Points on a hilly landscape, in no order, each with its height.
A ball rolls from a point to the lowest of its 2 nearest points, and stops where none of them is lower. Distance is the straight distance between rows; heights are no part of it.
<783> (h 4.13): [124 108 163  87 160 107 126 134 129 149 141 130 107 109 139 127 164 166
 126  93 146 162 139 120 110 119 152  89  78 142 150 141 129  68 144 140]
<1699> (h 2.08): [160 124 110 140 139 125 110 149 116 157 151 153 127 135 138 152 115 148
  85 102 172 180 167 123 138 108  68 118 140 103  79 118  84 110 144 134]
<45> (h 3.92): [108  97 173  93 100 131 121  51 108 140 141 133 148 111 160 111 131 143
 147 114 160 149 158 117 125 127 111 135 160 137  93 110 131 113 128 121]
<1615> (h 4.16): [118 185 136 103 130 140  82 113  40 116  97 172 142 112 128 120 109 114
  83 124 127 167 169 123 148 146 112 178 181  95 120  99 134 128 113 152]
<672> (h 2.03): [157  58 121 145 118 116 178 149 199 140 142 114 115 116  97 157 177 153
 153 133 144  93 122 130 138 118 179  78  98 134 140 150 142 132 129 124]
<787> (h 2.40): [ 83 151 163 136 174 153 154 101 106 130  98 184 104 133  67 149  81 118
 104 100 145 144  90  85 150 139 139 162 140 105 103 137 109 129 129 162]
<17> (h 3.69): [121 132 148 113 137 126 122 131  70 122  95  72 132 147 142 147 107 157
 159 109 123 109 150 140 126  72 151 131 137 134 153 111 102 116 123 138]
<1146> (h 2.28): [147 139 154  91 200 119 122 134 124  63  88 107  98 121  74 123 128 120
 153 104 117 138  88 130 145  40 185 145 132 143 172 108 126 125  91 155]
<848> (h 6.03): [123 136 135 147 160 163  97 138  90  29  98 103  75 126  63 135  89  65
 139 120 127 122 132 168 198  58 157 137 150 124 135  69 120 167 118 139]
<1274> (h 6.95): [155 110 101 134 120 128 142 175 139  78 152 107 123 130 108 101 141 112
 156 147  95 142  81 175 127 119 122  80  97 126 176 127 127 121 130 126]
<671> (h 1.95): [154 115  83 161  89 129 111 130 185 141 105  81 129 101 144 108 162 104
  94 173 153  82 188 127 147 113 148 132 130 137 105  81 146 100  91 148]
<297> (h 3.47): [ 87 132 140 140  86 152 148 110 107 137 120 124 128 124 172 118 144 125
 128 120 119 124 148 143  98 148  98 107 153 191  96 166 109 149 136 112]
<290> (h 2.88): [115 110 125 207  96 140 116 133 189  69 161 116 112 139 135 105 118  44
 155 141 139 128 108 123 160 189 165  73 106 102 106 121 163 150 124 125]
<613> (h 1.26): [126 106 108  92 119 153 155 135 146 154  90  95  89  93 122 112 183 158
 119 148 136 106 190 175 136  78 145 127 130 154 141 104 102 122  91 136]
<212> (h 3.15): [126 162 116 159 152 100 120 158  89 126  92 126 112 103 112 209 139 164
 133  96 120 110 125 121 149 126 164 145 113 104 143 143 116 131 136 196]
<1367> (h 6.76): [ 91 168 150 141 162 143 153 184 110 132 103 123  86 159 164 128 133 146
  87  89 132 135 141 158 133  99  69 100 121 161 101 133  65 142 153 146]
<1605> (h 1.65): [143 114  91 153  96 128 139 155 178 165  95 100  91 116 162 136 197 129
 104 144 148  94 200 184 146 119 124 117 110 140 138 110 108 124 100 140]
<1644> (h 4.83): [188  89  88 142 158 120 152 129 166 137 148 124 110 124  91 166 151 157
 171 109  99  96 120 132 150 103  85 124 134 132 118 160 100 153 112 134]
<1237> (h 3.46): [138 173 156 163 137 136 148 164 142 170 108 190 112 123 163 120 144 141
 123 132 123 176 113 148 104 187 136 102 129  91 113 148  98 172 142 105]
<1590> (h 4.67): [179  99  91  99 153  91 161 113 124 146 134 108 115 103  77 168 170 174
 174 113  87  73 139 131 136  86 118 148 109 163 166 174 132 106 127 144]
<694> (h 1.75): [116  99 147 141 129 156 105 113 124 164 151 152 149 131 167 107 120 161
 125  92 166 192 134 132 131 142  65 135 137  66  91 121  91 108 127  93]
<1610> (h 4.33): [174  73 116  74 160  98 130 106 130  91 108  82 129 104  82 155 174 156
 171 113 141  83 163 118 121  49 228 155 154 135 146 100 142 111  96 162]
<79> (h 2.27): [ 90 154 155 154 124 164  95 166 107 180  80 144  98  85 192  94 183 139
 134 140 154 157 160 125 133 149 170 139 143  60 169  83 118 176 106 147]
<359> (h 3.82): [134 107 131  85 104  96 102  90  85 148 151 107 187 134 170 120 103 159
 121 121 137 128 153 108  80 116 110 139 136 146 105 132 165  98 144 111]
<97> (h 0.62): [112 171 156 173 141 147 109 136 163 169 107 153 103 178 190 102 139 121
 117 125 174 145 159 116 126 158 154  93 127  80 110  91 117 118 138 124]
<755> (h 6.64): [ 79 161 178 115 132 147 150 120  92 111 112 173 103 136 128  98  96  91
  73 119 146 190 142 137 152 130 103 111 162 131 101 116  98 145 128 126]
<605> (h 4.59): [137 128  85 135  49 122 121 174  95 183 135  96 216 130 198  98 126 174
  96 177 111  71 155 171 113 149 100 125 124 121 120 159 150 156 163  98]
<280> (h 2.98): [129 110 114 133 178 146 152  93 180  68 160 150  87 156  54 152  84  75
  44 122 146 102 125 137 153 117  91 142 154 126  80 146 104 126 141 136]
<1049> (h 3.28): [138 149  75 128 121 117 116 106  88  91 132  55 128 116 113 186 132 181
  57 121 138  92 148  90 127  94  96 167  72 130 171 162 126  86 100 143]
<1649> (h 5.75): [126 175 110 103 145 109  93 144 128 104 110  79 138 134 122 128 121 143
 111 140 107 108  86  84 108 127 181 133  84 144 190 133 180  93 146 171]
<218> (h 1.93): [ 81 145 144 153 104 159 113 116  93 165 103 145 147  69 160  97 136 119
 146 137 141 155 115 105 113 202 171 147 144  79 161 100 136 179 122 126]
<475> (h 0.29): [118 118 159 102 146 117 114  99 153  82  99  91 101 168 129 117 117 109
 134 118 167 126 130 109 158  79 222 104 114 134 141  74 153 103 109 154]
<1368> (h 4.22): [145 135  91 141 109 141 138  97 178 188 145 167 137 140  78 148  93  99
 130 163 113 130  99 126 116 168  85 172 154  92  88 157 148 143 141  82]
<691> (h 1.14): [103 148 170 102 166 136 114 139 145 102 108 136 101 181 147  94 100  67
 135 120 170 134 139 130 140 120 193  90 145 117 100  67 147 115 152 166]
<683> (h 2.35): [138 107 142 113  94 150 153 209 142 128  82  68  97 133 144  92 141 138
 166 131 134  85 152 210 142  90 167  99 136 137 150  79  90 156 151 133]
<389> (h 0.89): [129  91 150 125 172 131 157  95 163 168 105 152  81 149 127 149 139 134
 164 105 152  99 135 134 125 114 151 124 153 131 124 126 120 117 135 157]
<342> (h 4.65): [143  74 162  96 159 131 129 127 123 168 124 132 134 110 123 112 113 162
 193  83 125 160 112 122 136 105 142 160 148  96 167 109 118 105 114 124]
<981> (h 4.91): [121 121 112 155 137 124 102 134 176 213 126 127 144 166 219  67 137 143
 138 146 146 126 118 113 104 156  84 103 120 118 110 138 130 133 158  80]
<1629> (h 5.40): [154 114 137 134 124 101 129  74 114  86 147 127 141 117 103 158 124 138
 207  74 115 118 128  88 124 119 165 130 130 147 137 146 140 121 119 144]
<1013> (h 5.67): [181 108 131 130 161 121 159 118 147  92 153 177  87  68  88 143 183 116
 194 107 100 146 134 147 131 137 144  97 126 176 153 131 143 130  92 150]
<1332> (h 3.22): [123 157 123 162  91 143 137 144 104 161 114 155 137 104 162 139 144 150
 132 126 100 129 125 154 101 154 115 115 137 133 123 142 115 173 141 105]
<1157> (h 6.28): [ 58  95 141 116  66 145 165  95 119 162 157 141 155 117 129 134  89 135
  82 162 133 132 115 122  87 174 119 135 140 144  86 172 146 114 160  71]
<897> (h 4.99): [139 149 105 164 138 126 114 121 176 208 158 162 126 183 186 102 117  92
 123 128 141 141 143  90 113 179  79 109 137 121  73 148 148 155 133  82]
<638> (h 3.70): [ 83 124 157 139  94 159 136  50 109 141 139 114 125 106 158 125 118 106
 110 110 157 123 149  89 109 153  84 149 156 168 112 142 144 134 105  91]
<1577> (h 1.58): [140  93 145 138  96 154 122 140 161 115 131 128 120 135 142  74 124  88
 146 150 131 138 124 173 129 130 151  86 166 113 117  85 127 126 107 113]
<1338> (h 2.65): [133 114 100 169 118 144 155  98 150  92 167 151 120 136  90 130  81  84
  85 152 120 127 134 153 142 142  75 120 151 135  73 131  88 163 128 117]
<251> (h 7.20): [153  99 150  60 131 112 114 153 161 121 114  93 156 141 133  76 131 150
 137 145 134 142 125 150 117  70 205 105  88 136 172  79 145  76 131 136]
<846> (h 1.99): [101 149 134 194  86 174 138 145  90  96 152 148 126 132 158 135  83 127
  74 104 145 123 140 153 125 143  97  93 163 108  67 134  53 174 162 136]
<319> (h 3.02): [149 123  80 138 133 116 128 114 117  72 116  56  88 111  68 187 134 162
  71 129 128  84 111 140 153  67 140 155  97 127 163 138 122 106 108 150]
<625> (h 2.47): [166 109  95 124 129 126 102 139 164  85 140  81 124 187 104 122 103  94
 106 143 146  78 142 152 161  68 102 140 143 143 111  84 122  87 121 134]
<322> (h 3.66): [164 120 115 107 105  88 121 119  95 118 154 102 184 125 141 171 103 151
  95 121 126 114 135 111 111 128 117 146 122 105 104 124 134  85 158 154]
<1392> (h 7.08): [147  79 115 104  97 126 120 127 204 116 169  74 121 131 120  70 156  96
 173 167 124 122 136 137 129 123 137  80  72 183 183 121 188  93 115  88]
<1151> (h 1.55): [145  70 147 127 146 100 164 123 224 152 153 156  97 143 123 147 149 133
 158 146 150 105 144 130 128 141 165  85 138 105 106 119 144  87 129 125]
<1163> (h 5.15): [115 124 170  85 126 131 160  95 103  74 153 127 137 132  88 115 112 118
 124 108  90 141 100 127 110 123 111 139 108 212 160 176 119 107  97 108]
<725> (h 3.91): [114 129 144  85 136 100 130 143 102 119 126  76 130 134 148 152 153 171
 121 103 145 131 179 148 127  76 139 114  88 164 141 126 101  79 108 132]
<248> (h 3.29): [149 148 115 132 178 123 128  92 159  80 184 183  93 154  35 175  96  92
  79 112 119 132  93  79 141 132  93 151 123 137  96 152 142 112 130 134]
<979> (h 4.51): [181  93 108  95 149 104 159 100 121 100 126 100 139  79  48 184 151 177
 143 126 105  77 136 102 126  72 186 165 118 153 155 152 137 131 118 147]
<1062> (h 0.93): [166 147  98 134  96 100  81 110 107 205 152 143 173  95 182 138 169 152
 111 135 117 153 161 117 108 167  75 143 144 113 104 135 159 115 128 110]
<819> (h 4.68): [100 128 142 148  73 124 110 168  81 151 151  89 190 102 220 128 149 184
  83 138 107 100 175 159 102 147 104  83 101 150 110 147 143 140 143 102]
<1675> (h 3.19): [148 145 102 172  88 104 109 151 136  74 133 121 139 140 130  88 112  54
 118 153 126 122 104 131 145 169 158  98 117 109 128 101 168 140 117 152]
<1315> (h 3.79): [ 96 143 158 121 167 138 136 154 110 219  91 157 128 160 146 108 112 158
  91 134 153 138 101 134 129 113 115 155 153  75 103 122 108 133 149  98]
<182> (h 5.55): [148  97 151 106 158  72 129  99 127 116 135 104 168 181 116 137 152 150
 203 102 107  90 112  68 108 113 178 111  97 145 159 139 154  81 142 156]
<763> (h 2.46): [128 121 104 173  87 108 111 124 139 102 148  48 151 159 155 120 136 102
 132 115 120  91 113 126 127 124 102 112 104 161 148 144 127 126 109 133]
<1467> (h 2.20): [132 137 149  57 133 128 111  74  96 129  87  73 166 156 145  82 120 145
 142 138 136 105 131  98  92  73 198 170 167 172 165 107 184  86 107 116]
<969> (h 2.81): [147 130 108 139 127 120 148 186 126 139 105 117 110  89 137 121 202 165
 160 148 103 135 151 188 140 132 145 129  92  91 196 105 119 149 128 148]
<1710> (h 3.63): [ 96 136 130 163 147 157 144 135 137 182 134 151 117 173 120 129  83 128
  73 118 144 141 100 112 132 143  65 151 155  81  89 149  76 148 135  99]
<1460> (h 2.80): [ 91 120 158 124 137 173 153  77  84  98 141 156 130 135  70 155  58 119
  91  98 155 169  88  98 154 134  89 186 144 117 107 140 109 125 116 124]
<203> (h 2.52): [117 148 130 143  99 157 100 198 156 147  88  99 100  77 174  87 199 129
 144 170 116 138 178 168 135 135 185 123 114  86 181  60 115 170 119 158]
<340> (h 4.80): [134  94 148  64 161 125 126 132 101 128 109 116 174 126  97 103  99 159
 177 120  89 122  80 148 120 105 161 161 144 139 187 115 133 112 124 128]
<1645> (h 2.48): [137  84 121 181 127 145 148 149 204 106 153 131  88 127 101 160 132  96
 150 153 135 114  78 148 147 151 153  73 107 119 127 140 141 155 142 122]
<1319> (h 6.71): [ 93 162 171 124 171 162 155 114 142 125 114 166  87 131 149 130 143 119
  78  98 162 159 152 136 147 125  74  87 137 158  87 144  76 159 138 154]
<1583> (h 4.84): [ 91 128 159 134 117 125  78 122 116 189 136 127 161 134 219  83 138 142
 114 145 135 147 146 115  81 159  93  94 120 128  95 157 147 124 138  81]
<1408> (h 6.57): [ 70 194 170 131 127 162 139  91  93 146 126 215 133 134 127  95  90  78
  96 101 125 185 110 122 131 176 105 142 173 132  75 152 116 161 155 121]
<1037> (h 3.43): [ 80 139 138 194 139 143 128 105 117 155 115 121 100 149 137 148 104 121
 125 113 160 103 104 117 146 142 111 133 141 101 106 131  79 146 131 124]
<1084> (h 7.16): [122 118 131  71 116 127  98 119 151 154 135  80 164 136 144  61 133 113
 113 179 137 158 119 120 127 112 160 136  72 153 165 110 168  71 110 120]
<807> (h 5.65): [161 136 125 101 143  73  95 142 146 104 140  73 157 160 116 148 174 139
 124 101 106  77 119  80 106  87 182 109  69 163 164 154 173  81 138 170]
<1229> (h 3.44): [150 140 105 117 136  92 138 157  74 104 111 124 146 125 113 193 124 200
 112 106 123 101 144 133 132  79 123 155 119  92 115 121 105 102 165 169]
<425> (h 6.11): [ 53 145 184 169  99 188 127 144 103 166 102 160 120 114 191  74 124 143
 121 111 153 183 116 131 123 142 106  96 131 113 144 139  72 182 128  96]
<1562> (h 6.82): [117 144 121 148 153 127 143 164 134 112 130 114 109 159 125 105 107 132
 118  88  91 138  98 161 142 106  56 116 118 155 146 156  78 146 136 135]
<989> (h 1.72): [124 150 127 192  89 174 138 144 125 150 117 171 124 149 135 137  98 136
  92 125 159 113 121 141 134 167 129 110 181  80  48 131  61 213 145  99]
<593> (h 1.61): [ 98 153  97 125  66  96  86  94  87  86 158  61 193 146 154 119 101  98
 112 153 103 104 113  91  86 152  92 155 111 153 139 173 193  97 126 108]
<1236> (h 2.26): [150 136  94 126 111 132 144 129 120 112 141 132 139  94  59 147  97 118
 160 134  68 125  78 124 125 139  79 163 113 150 168 169 137 133 126 113]
<1579> (h 2.45): [161 117 121 142 175 105 142  89 162 123 158 153  93 141 134 167 147 143
 110  85 140 155 171 103 156 113  79 117 139 140  72 128 105 114 109 133]
<1521> (h 5.21): [160 119 145 150 162 123 142 102 127  92 142 166 114 124  99 138 110  90
 181  89 121 155  95 116 142 150 113 123 135 119 109 150 136 128 127 151]
<893> (h 4.15): [ 85 172 138 103 136 121 103 123  49 140 107 157 169 119 154 121 115 144
  77 138 138 139 140  99 123 127 164 145 166 121 106 109 151 113 140 161]
<403> (h 4.01): [124 176 142 138 134 151  97 157  72 113  89 141 119 100 119 135 113 123
 104 111 137 171 137 135 158 117 141 150 141 100 140  92  91 138 108 160]
<1447> (h 4.36): [164 101  75 160  94 143 126 152 182 165 165 118 158 158 101 105 109 110
 135 183 129 129 112 139 144 150  83 144 127 111 110 151 145 143 139  71]
<1663> (h 1.64): [139  98 186 107 190 121 143  72 170 147 137 215  91 119 142 128 156 127
 191  87 154 167 154 114 136 142 137 127 168 128 112 117 127 115 126 141]
<196> (h 2.72): [169 103  76 144 139 122 117 130 175  99 142  61 111 149  63 142 110 118
 100 164 127  94 105 138 168  82 139 141 102 114 140 113 141  99 117 135]
<202> (h 5.82): [178  93 138  84 115 113 134 119 157  49 139 120 123 138  73 117 111  82
 109 142 110 125 134 139 128  90 164 107 146 185 110  90 144 104 126 146]
<518> (h 1.52): [ 82 165 110 158 114 136  92 104  72 157  93 124 145 100 151 128 131 115
 135 138 133  97 142  98 111 179 147 169 172 101 122 105 143 188 124 140]
<1044> (h 2.63): [161 139  68 132  96 119 139 192 171 168  89 115 128  91 135 126 194 158
 134 170  89 105 137 167 129 170 142 124 110 138 162 133 131 158 152 143]
<657> (h 1.37): [113 148 117 144 101 135  91 105  81 175 147 166 162  91 177 128 127 148
 108 109 165 190 147  91 117 170  54 149 143  96 105 136 144 123 126 104]
<291> (h 6.06): [ 63 156 187 150 101 161 120 153  81  95 124 134 110 137 183  74 126 116
 145 104 146 172 134 147 137 122 133 105 119 118 158  97  90 151 119 128]
<514> (h 2.87): [140 135  78 171 139 124 137 150 150 146  95  97 116 129  89 156 134 147
 130 169 118  61  91 112 150 149 185 166 106  63 128 124 145 156 118 167]
<1659> (h 2.29): [118 126 149 131 171 103 132  98 141 178 139 231 133 109 153 166 138 141
 173 105 144 147 138  99 115 178 167 129 153  97 100 138 144 147 143 132]
<980> (h 3.34): [142 173 139 145 176 127 123 167 120 134 115 187  85  80 142 137 194 148
 181  96 121 193 153 143 141 148 117 117 105 106 165 116  95 147 109 160]
<1277> (h 1.20): [137 147  66 128  81 114 108  93 117 111 147  92 158 152 130 135  83  97
 108 164 101  76 111  95 105 134  80 177 138 148 131 149 157 123 148 116]
<1325> (h 6.10): [104 130 141 154 165 159 132 150  82  83  75 101  76 129  79 165 116 116
 134 137 119  96 127 165 185  49 142 160 150 128 171 102  80 153  91 143]
<1130> (h 7.12): [138 106  79  94 102 116 115 125 178 137 168 102 154 138 122  97 154 108
 104 161 125 122 128 100 100 142 131 126  74 192 152 139 169  75 106 100]
<469> (h 3.88): [114 189 121 114 142 113  87 166  38 117  75  74 163 143 171 158 100 173
 128 109 130  91 131 110 131  91 134 163 159 106 144  98 113 121 122 147]
<201> (h 2.79): [124 140 156 136 158  90 124 129  98 147 108 170 130 102 149 182 149 172
 170  93 128 139 113  96 128 157 192 146 122  96 135 118 134 126 144 178]
<612> (h 5.94): [141 147 135 118 130 135 129 140 123  27 114 112  95 148  82 123 109  72
 138 129 119 102 130 172 170  71 172 104 159 176 104  71 141 142 118 146]
<1292> (h 3.65): [114 175 175 142 176 166 156 168 133 188  82 200  96 149 156 132 112 165
  98 106 150 174 118 158 122 126 116 111 161  93  91 147  61 166 146 112]
<1322> (h 3.90): [ 80 141  81 112  95 132 118 113 173 147 200 186 116 141 100 163  84  76
  84 126 136 183 110  71 111 184  48 121  80 141  81 201 165 123 148  44]
<834> (h 4.14): [186 124  86  85 126  79 111 110  88  70  95  66 168 131  88 159 117 156
 153 121 136  84 170  97 124  47 211 163 157 133 118  93 146 108 116 166]
<905> (h 1.68): [116 163  73 152  75 158 126 103  96 121 160 109 134 120 109 136  91  95
 122 153  96 126  84 112 133 152  53 194 125 144 161 175 129 142 118  91]
<736> (h 0.30): [173 151  97 125 124 103 101 134 120 163 114 131 152 108 172 123 170 143
 145 136 113 111 196 142 127 132 100 129 138 142  93  85 137 135 111 131]
<670> (h 4.02): [ 72 178 144 127 146 104  93 162  38 150  60 120 143 132 191 164 125 162
  98 123 151  89 163  98 134 116 162 134 162 100 103  96 121 116 141 165]
<1179> (h 5.18): [140  95 140 116 144 149 159 104 212 157 163 197  81 159 116 107 131  83
 159 147 139 164 124 114 100 182  92  92 145 129 103 158 156 115 122  84]
<1360> (h 6.43): [ 81 124 149  84 151 119 147 112 140 162 158 182 156 156 112 136  85 130
 115 131 103 179  72  96 106 162  82 142 117 128 115 212 151  95 166  83]
<1440> (h 3.62): [121 130 109 115 146 113 126  88 170 100 229 175 111 154  73 187  93  67
  73 101 118 167  89  68 133 179  44 135  99 122  97 199 150 118 141  95]
<1055> (h 5.50): [194 123  81 102 126  98 137 125 175 148 158 179 109  88  92 166 179 135
 172 137  79 148 140 135 121 158 108 113 119 166 128 158 161 130 116 121]
<175> (h 5.81): [135 101 156 115 164 124 157 135 157 107 115 119  64  97 101 128 184 121
 211  97 105 124 133 160 134  85 185 120 113 156 162  97 121 141 105 151]
<713> (h 2.19): [175 122  90 123 108 120 107 152 133 128 108  76 140 135 137 115 124 123
 103 152 144  80 170 140 151  86 147 149 136  96 113  48 124  96 101 155]
<1547> (h 2.62): [117 139 120 135 117 118 146 186 139  93  89  66 107 146 126 133 143 125
 127 133 115  62 156 200 134  91 175 100 121 155 142 108 117 130 140 158]
<1398> (h 1.11): [146 117 149 159 106 147 116 171 191 166 109 138 113 152 187  71 154 105
 133 167 146 123 156 146 115 147 145  83 121 104 123  86 121 150 123  96]
<1422> (h 3.83): [ 82 163 109 143 124 143  92 144  97  95 123 114 104 138 133 134 113 131
  51 134 148 136 146 108 153 114  86 134 115 107 134 111  91 123 116 156]
<328> (h 4.08): [143 127  69 108  96 106 109 116 175 164 190 172 155 129 124 165 102  99
  99 155 122 151 118  90 107 167  57 164 125 126  80 169 158 100 145  73]
<634> (h 6.50): [ 96 170 148 123 154 117 145  98  97 139 143 212 155 161 124 142  91 117
 105 105 114 165  93 112  97 163 102 149 152 104  79 185 155 133 161 100]
<133> (h 4.76): [103 130 141 150  84 135 104 165  98 167 115 111 179 112 233  86 151 150
  95 155 143 145 151 148 101 172 129  80 107 106 117 116 135 147 135 101]
<823> (h 4.97): [ 99 131 166  60 120 143 138 120  61 113 112 131 167  91  92  91 115 142
 134 132  79 164  98 140 118 120 141 171 123 172 181 147 129 106 102 125]
<1382> (h 3.18): [137 139 127 118 120 144 149  82  62  75 152 140 144 123  82 164  62 109
  93  97 114 119 119 131 132 102  66 196 170 142 119 169 112 132 117 139]
<1060> (h 2.12): [146 113 133 134 167 117 151 184 117  81  94 103 105 117  78 177 146 152
 147 132 113  88 104 184 172  65 201 102  94  92 174 119 128 163 157 165]
<1534> (h 1.17): [126 123 132 118 139 106 120  77 128  70 111  70 147 137 102 139 123 108
 109 127 159  86 116  83 115  94 210 134 115 174 134 101 176 107  91 155]
<110> (h 3.45): [154 145 111 123 123 149 124  92  68  85 145  90 127 114  94 180 105 147
  69 123 113  87 158 119 133  93  58 184 136 155 133 163  81  99 119 156]
<1329> (h 5.01): [171  98 122 172 162 121 139 127 160 158 151 176 110 123 106 153 139 129
 229 101 105 134 101 129 129 154  96 118 155 105 141 136 120 164 121 132]
<1702> (h 3.64): [133 151 122 127 130 155  97 101  93  37 153  72 109 139 110 146  96 100
  61 125 145  99 141 100 158  92  81 150 126 142 100 131  89 128 114 159]
<59> (h 5.36): [131 114 131 102 127 110 148  73 113  70 188 156 138 106  80 167 107 107
 122 101  96 159 107 103  93 163  98 110  93 181 123 201 153 108 127 123]
<550> (h 2.78): [101 123 119 148 111 112 141 153 146 114 114  54 116 142 171 107 153 110
 140 125 117  81 135 145 115 111 156  94  85 208 146 128 139 111 119 144]
<355> (h 1.76): [115 112 151  94 144 125 119  67 129 115 124  90 161 155  99 100 113 102
 124 124 150 110 119  76  97  95 181 144 134 198 142 143 171  93 123 111]
<1621> (h 2.31): [121 143 131 169  81 166 137 127  85  88 151 133 132 146 104 112  73  92
 117 111 122 133 113 153 129 141  73 125 163 107 102 147  79 173 135 120]
<999> (h 3.07): [157 130 121 137 118 124 108 161 113 136 119 151 124  73 167 106 177 145
 205 124 111 190 155 161 122 163 122 131 103  86 180  77 106 153 120 154]
<1413> (h 6.17): [ 48 122 178 131  99 182 134 117  71 191 134 164 150  98 175  90 112 161
 100 128 144 186 105 126 101 154  83 119 127 132 139 173 123 165 127  52]
<1339> (h 5.91): [ 99  96 183 132 164 150 122 128 104  95 113 114  67  74 113 136 159 138
 188  98 154 158 133 131 135 112 181 154  98 119 186  96 111 135  86 150]
<630> (h 2.30): [135 156 120  91 130  86 132 164 137 167  69 132 152 100 152 120 185 152
 142 163  87  92 137 167  91 156 179 136 127 133 148 125 162 145 152 150]
<1058> (h 3.93): [149  91 123 102 135 102 126 116  79  79  99  50 167 150  95 140  94 171
 171 125 115  61 113 131 133  56 162 181 162 113 146 111 116 115 119 137]
<1378> (h 5.99): [ 81 103 199 145 141 160 130 118 128  89 123 129  67 112 143 115 122 130
 164 105 173 178 134 138 152 116 153  92  99 113 156  90  84 125 110 150]
<1141> (h 2.05): [104  97 179 113 113 157 157 177 150 109 120 116  77 139 142  89 133 106
 165 134 143 124 154 202 127  99 142  58 141 147 140  68  88 138 137 119]
<498> (h 2.06): [120 146 108 130  95 107  94 135 114 109 156  38 189 152 163 100 112 129
 118 138 119 113  91  83 120 144 106 122  61 152 181 142 145 102 141 124]
<71> (h 7.02): [145  99 120 122 110 125 149 153 179 121 172 124 142 128 121  82 141 125
 190 143 105 131  78 129 113 161 114  79  68 150 173 153 145 107 139  92]
<1554> (h 0.95): [129 144 104 138 119 103 100 100  92 140  98 117 161  88 180 135 168 138
 144 123 138 106 185 110 129 158 140 159 170 125 142  70 151 140  96 153]
<949> (h 1.43): [105 171 119 174 126 143 135 159 100 182  71 150 133 175 163 130 106 138
  98 124 153  68 131 126 119 157 139 127 181  73  53 113 105 169 168 123]
<292> (h 5.54): [135  91 130  90  79 115 161  99 143  75 211 153 164 136  80 134  96 107
 123 144  98 130 112 142 105 159 131  83 101 178 101 175 157 104 149 100]
<434> (h 5.33): [165 115  94 124 125 115 162 119 229 146 160 210  92 125  80 165 136  93
 157 156 118 137 116 113 115 194 109 100 113 144 106 169 177 151 125 104]
<1495> (h 4.48): [152  79 150  94 143 101 119 107 152 193 141 162 133 122 138 126 137 160
 167 137 135 173 116 106 124 152 102 133 129 103 142 144 134  97 126 104]
<865> (h 2.84): [149 152 121 153 141 133 149 153 132 155 124 174 103  86 108 145 136 145
 136 121  88 142  88 153 114 160  88 148 110 155 162 190 106 154 122 120]
<785> (h 1.66): [177 120 133 109 202  92 133 171 146  78  92 121 103 140  68 155 149 128
 185 134  90  96  94 149 175  66 192 158 113 107 179  95 141 145 132 161]
<140> (h 4.52): [169 126  92 120  81 116 138 209 138 165 115  91 210 141 177  69 142 156
 146 181  97 114 128 170 114 143 113 122 124 113 141 122 138 141 184 113]
<927> (h 5.68): [164  94 133  58  93 110 157  88 133  69 186 145 169 122  76 130 111  95
 150 123 101 138 129 128 106 115 167 115 138 183 113 136 176  85 115 116]
<601> (h 1.81): [ 72 157 173 129 178 127 120 101 135 112  95 156 113 158 133 143  99 103
  93 106 173 124 124  82 147 104 146 118 147 119  75  93 129 108 129 158]
<1128> (h 6.22): [ 54 127 143 115  90 155 147 135 105 204 141 181 166 101 152  87 121 158
  58 183 131 171 109 139 102 164 103 140 145 126 105 174 135 147 162  55]
<788> (h 6.88): [146 143 134 146 128 151 132 166  98  58 140 119 113 110 117 105 135  97
 122 132  82 167  91 176 159 110  70 119 119 142 154 114  85 156 110 145]
<339> (h 4.45): [160 116  72 128  75 127 125 156 156 159 135 129 177 159 148  80 109 120
 146 195 119 118 107 136 122 172 100 106 120  84 143 126 147 136 171 115]
<1176> (h 2.51): [169 111  84 183 133  98 137 165 158 114 113 103 103  99  95 183 151 158
 149 141 101  79  96 166 158 122 170 115  95  92 152 138 140 160 150 167]
<1503> (h 3.17): [107 130 114 189 145 146 133 103 160 163 100 113 108 148 107 163 112 104
 122 143 147  89  98  94 155 154 175 147 132  80 106 112 134 150 118 137]
<985> (h 4.32): [159  89 133 101 136  88 121 133 175 178 150 127 128 131 157 122 188 162
 162 130 135 148 130  94 107 139 143 112  71 113 178 129 163  90 139 138]
<392> (h 5.07): [153 144 116 148 137 153 128 120 202 182 158 201 110 163 152  93 142  99
 116 153 162 198 157 113 112 176  72 109 179 123  75 133 130 141 126  68]
<1127> (h 6.35): [ 61 104 162  85 119 147 133  78 133 153 186 173 145 136 131 106  92 119
  71 138 145 185 120 122 102 177  66 128 131 150  80 205 139 113 149  56]
<447> (h 1.82): [147 131 101  63 152 111 157 145 142 174  91 125 126  97 115 115 178 158
 129 135 103 107 157 135 108 103 174 149 145 148 155 103 150 110 120 143]
<1352> (h 2.83): [167 132 141  97 161 133 120 110 123  81 149 121 123 104  70 117 126 117
 161 122 112 159  97 112 163  89 124 165 105 153 199 116 125 111  84 132]
<669> (h 1.10): [ 92 129 154 169 135 132 123 122 121 169 101 167 139 143 186 102 112 124
 131 120 170 126 144 134 115 159 148 116 182  63  58  92 117 157 154 121]

For each start below, name the point where the ball stops.
<755> => <97>
<182> => <17>
<1615> => <475>
<848> => <17>
<392> => <97>
<328> => <97>
